Each scene shows the same named points in several views. A view is turned or mirrored, and shifted as a whole, has a little noise and may leave points out.

Scene 1
View 1
(60): -2	46	-3	-19	-22	-1	19	-3	37	-15	-19	-12	-10	21	-1	-4	6	-20	2	-22	-9	-14	-35	7	2	0	25
(192): 14	26	3	-14	-8	-8	-7	-4	9	-5	4	1	4	11	6	-27	-10	-27	-15	-10	-24	-7	-12	9	9	0	27
(57): 1	15	0	-32	-12	3	6	2	18	-5	-8	7	1	20	-11	-28	12	-24	-2	-4	-39	4	-11	16	20	-4	28
(200): 5	6	-10	3	-25	7	8	-7	1	-3	1	13	-10	-7	-8	-26	-4	-21	-17	4	-6	-7	-14	-15	-33	16	22
(156): -7	18	1	-39	-13	4	7	7	17	-15	-11	-1	-19	-2	-8	-22	15	-21	11	-8	-39	-2	-27	6	-7	5	26
(64): 17	20	9	-6	-17	14	7	-10	-10	2	10	-7	8	2	9	-26	-2	-33	0	2	-4	-4	-2	29	-4	21	26
(209): 6	20	-3	-21	-10	-13	-8	-8	12	-9	-2	5	-12	-3	3	-34	-12	-27	-19	-11	-25	-12	-22	-13	-13	14	31
(201): 9	13	4	-10	-12	2	-3	-1	0	-5	6	4	-2	-1	0	-27	-5	-26	-8	-1	-21	-3	-7	8	-5	6	23
(74): 2	39	2	-24	-13	-5	4	-3	16	-17	-6	-16	-18	-7	10	-16	-4	-26	2	-19	-14	-18	-35	1	-17	16	28
(263): 16	4	0	-29	-9	1	-4	-18	-6	8	5	10	6	5	2	-56	-8	-36	-20	5	-28	-1	0	8	2	28	38
(128): -9	18	8	-7	-24	6	23	-5	32	-16	-26	-12	-8	25	-15	4	14	-20	7	-6	-4	-12	-20	20	-10	5	29
(273): -14	-7	-8	-28	-16	4	-1	12	4	-17	-7	16	-30	-22	-19	-28	13	-17	3	6	-42	2	-24	-19	-36	7	21
(111): -16	-13	8	-20	-13	-6	1	-2	25	-19	-25	6	-16	11	-28	-14	10	-22	-1	5	-33	-7	-15	1	-20	5	35
(177): 13	38	-12	-8	-26	-1	18	-11	29	4	-7	7	12	36	-3	-23	-3	-21	-23	-12	-7	-6	-16	3	17	-3	25
(86): -5	22	-2	-23	-14	-10	2	-3	25	-17	-15	-2	-21	0	-6	-17	-2	-22	-6	-14	-23	-15	-31	-13	-20	9	28
(286): 11	18	-4	-24	-15	8	6	-7	1	2	4	5	0	1	2	-38	1	-27	-7	-1	-21	-1	-12	7	-3	16	28
(65): 5	21	0	-33	-16	13	13	-10	3	-4	-2	-9	-9	-4	3	-35	8	-31	5	-3	-16	-5	-19	14	-14	32	31
(171): 11	18	5	-1	-18	4	9	-6	10	-2	-2	4	10	24	-5	-18	0	-25	-9	0	-12	-2	-3	22	10	-1	23
(59): 6	24	5	-12	-11	-7	-3	-5	13	-13	-3	-6	-10	0	3	-18	-9	-27	-8	-11	-16	-14	-21	2	-12	9	28
(262): 2	-3	-2	-6	-19	5	2	0	2	-3	-2	16	-4	2	-14	-25	4	-22	-10	8	-21	1	-5	2	-16	4	23
View 2
(86): 2	-3	-4	-5	1	-1	15	25	38	9	-17	-8	-12	28	1	17	-4	3	15	-16	11	16	12	14	23	23	-7
(57): -5	4	-5	8	-2	7	2	-4	43	0	-15	-9	-14	-14	5	5	4	-3	-2	17	4	21	0	0	26	7	-12
(209): 15	4	1	0	-7	-11	9	21	37	20	-6	0	-6	11	8	12	-6	7	16	-19	-1	22	9	0	17	29	-1
(111): -12	-15	9	-4	-5	6	4	-8	35	10	-30	-23	-8	9	-13	16	9	-2	13	-16	4	0	5	22	23	17	-7
(74): 7	7	-11	-3	-1	5	32	32	38	9	-7	-6	-16	22	18	19	-14	13	12	-15	21	23	14	14	23	25	-5
(273): -19	0	3	-8	-9	8	-5	22	32	19	-34	-13	23	8	-13	26	19	8	19	-14	3	8	26	16	10	30	8
(286): 11	10	-8	10	-10	3	10	11	30	7	-1	-4	-3	-18	11	6	-4	8	5	-1	2	17	4	5	6	27	4
(192): 18	11	-1	1	0	-3	11	6	46	19	-1	3	-15	-8	21	1	-12	-2	-2	-3	1	21	0	-3	21	15	-7
(171): 16	6	-4	1	7	8	14	-7	41	7	-4	-5	-19	-16	17	-9	-11	-8	-11	7	3	3	-8	12	11	14	-6
(65): 1	7	-14	12	-15	11	24	15	23	-4	0	-13	-8	-12	8	15	-4	20	11	-7	15	19	7	14	8	30	3
(177): 25	0	-12	6	15	-8	9	8	37	-10	6	2	-29	8	9	-14	-17	-15	-6	19	-4	11	-12	5	16	14	-13
(262): 5	2	3	-4	-2	6	1	3	33	17	-15	-8	6	-11	1	2	3	-2	2	-9	-2	-3	5	16	1	26	5
(263): 18	8	1	17	-22	-10	2	-5	28	13	7	-5	-5	-33	8	4	-3	12	12	-14	-9	23	-2	-6	7	30	5
(59): 12	6	-2	-6	0	1	22	17	41	17	-7	-4	-13	9	16	10	-12	4	6	-18	11	14	6	11	18	23	-4
(128): -2	-11	-9	-4	10	18	29	1	34	-12	-17	-23	-28	17	2	4	-9	-4	-3	1	20	-6	-3	35	20	11	-13
View 3
(57): -15	-27	-8	-12	5	5	18	-17	22	-22	-6	-2	-9	-6	-4	2	-2	-4	2	18	-10	-1	-19	-6	1	-10	-6
(65): -24	-22	3	-14	14	-12	19	-2	-6	-6	11	9	3	4	-15	-13	-18	12	-2	16	-5	-3	10	-19	0	-7	-8
(156): -10	-24	9	-24	1	0	18	-14	15	-16	8	6	3	-13	-11	8	-20	1	-6	6	-13	2	3	0	1	-20	-6
(111): 4	-26	8	-23	-4	23	19	-6	1	7	4	-14	6	-17	-24	16	-3	-8	4	-5	-19	-11	-6	-6	12	-21	-11
(209): -5	-15	9	-4	7	-12	28	-9	3	-1	5	0	0	13	-21	4	3	0	-16	11	-25	1	9	-27	11	-24	-7
(263): -18	-25	-17	-9	26	1	36	-6	-9	-3	1	5	-13	29	-15	-5	9	13	-4	28	-10	-2	-17	-34	4	-7	-7
(128): -20	-22	17	-2	-14	-1	-4	0	8	-3	-4	-20	13	-30	-13	-11	-8	-18	16	4	-14	-20	9	-4	7	-5	-17
(86): -3	-13	15	-5	-5	-11	16	-10	11	-3	4	-4	5	-6	-20	5	-8	-9	-14	0	-24	0	17	-17	13	-28	-7
(286): -23	-22	0	-9	11	-8	25	-8	3	-7	6	6	-1	18	-8	-3	-1	11	-3	26	-13	-5	-1	-20	2	-8	-12
(171): -25	-26	5	3	-1	-5	15	-8	9	-10	-12	-16	2	5	-2	-7	17	-5	12	30	-20	-17	-13	-8	-1	2	-20
(60): -19	-14	15	9	-13	-21	-2	-12	26	-16	-10	-11	4	-20	-7	-12	-8	-22	-1	8	-17	-7	13	-11	7	-13	-11
(177): -25	-13	-3	20	-14	-11	5	-14	33	-11	-12	-14	-6	9	0	-11	10	-19	8	33	-15	-14	-2	-27	10	-7	-17
(273): 3	-23	21	-37	-3	13	33	-9	4	9	27	8	13	7	-22	32	-15	15	-12	6	-25	-2	12	-2	7	-33	-13
(192): -15	-22	4	4	9	-17	25	-16	12	-19	-13	-5	-5	11	-6	-5	18	-4	-7	23	-25	-1	-9	-15	2	-11	-11
(201): -16	-26	11	-7	8	-10	28	-8	-1	-8	-1	-3	5	14	-10	1	11	7	-3	22	-25	-6	-4	-10	0	-9	-16
(200): -15	-15	19	-5	-6	-5	26	1	-4	19	15	-5	13	27	-20	7	6	7	-2	24	-28	-17	16	-26	11	-16	-24
(262): -13	-24	11	-15	-1	7	27	-5	-1	7	9	-8	8	17	-14	13	10	7	4	23	-25	-14	-4	-10	6	-13	-22
(64): -35	-29	9	-3	17	-22	22	0	-15	-9	-1	-2	8	14	-9	-20	9	13	6	29	-16	-11	-1	-10	-8	9	-20
View 4
(60): 8	-1	11	-6	-9	17	-6	-10	0	12	-11	15	-3	-8	-3	-37	26	-1	-10	-9	12	1	-1	15	-12	-13	-17
(59): 3	-6	-9	8	3	22	-3	-9	0	19	13	13	9	-12	-1	-21	19	3	13	-9	5	-1	-23	16	-1	-10	-5
(209): 6	-10	-5	8	9	30	-7	-16	7	20	25	14	1	-13	-4	-9	23	13	30	-8	12	-3	-28	13	7	-13	-5
(128): 2	6	1	-8	-14	9	8	0	10	8	-10	13	-1	6	-1	-20	21	-19	-4	-8	-5	1	6	32	-25	-1	-19
(65): -3	-11	-3	3	-10	13	3	2	13	30	5	6	-1	4	-10	8	25	-14	19	-8	12	-8	-31	10	-8	-24	7
(200): -1	10	3	13	-5	18	9	-24	22	34	30	21	7	-8	-12	-9	9	-3	36	-12	-4	-5	-25	38	-1	-12	0
(74): 4	-13	-6	7	0	19	-4	-10	-5	23	-2	9	4	-3	-6	-27	33	7	8	-9	17	-9	-35	16	-11	-7	-3
(57): 5	-14	0	-9	-19	32	12	3	18	3	14	9	-1	-7	2	3	13	-7	4	-4	10	9	3	-5	6	-28	-20
(263): -4	-9	-4	5	5	21	-9	3	18	26	36	11	-2	-19	-3	25	9	-9	37	-9	2	4	-19	-4	16	-34	9
(177): 4	13	28	-5	-7	17	-13	-14	10	19	10	21	-8	-25	-7	-25	10	-4	0	-9	6	9	15	5	8	-31	-12
(156): 8	-22	-8	-3	-19	33	19	-4	16	8	5	4	1	9	-1	-3	28	-1	12	-4	19	-3	-21	11	-8	-12	-19
(64): -12	1	-10	11	-12	6	2	9	5	35	13	12	15	-16	-9	-3	2	-20	8	-13	-8	0	-22	7	1	-32	17
(111): 8	-8	-16	-5	-4	30	17	-5	22	-3	19	9	0	9	7	5	21	-6	26	-4	-6	4	-3	32	-13	6	-28
(171): -2	6	1	1	-12	17	4	0	11	17	16	16	8	-21	-3	-11	-2	-14	0	-10	-9	9	6	9	4	-27	-6
(286): -1	-7	-2	5	-9	20	8	-6	15	28	18	11	4	-8	-8	3	14	-7	21	-9	7	-2	-23	9	4	-26	2
(273): 7	-19	-15	8	-17	42	37	-21	32	14	29	8	10	14	-5	5	25	7	41	-4	13	-7	-36	34	-5	0	-21
(201): -1	-5	-10	10	-8	23	10	-5	10	22	24	13	14	-15	-4	-6	6	-4	17	-11	-1	2	-19	10	6	-22	-1

In a view up to two points have been moved. Name them for each view, in the order of its rows, or write none.
view 1 => (60)
view 2 => none
view 3 => (57), (209)
view 4 => (286)
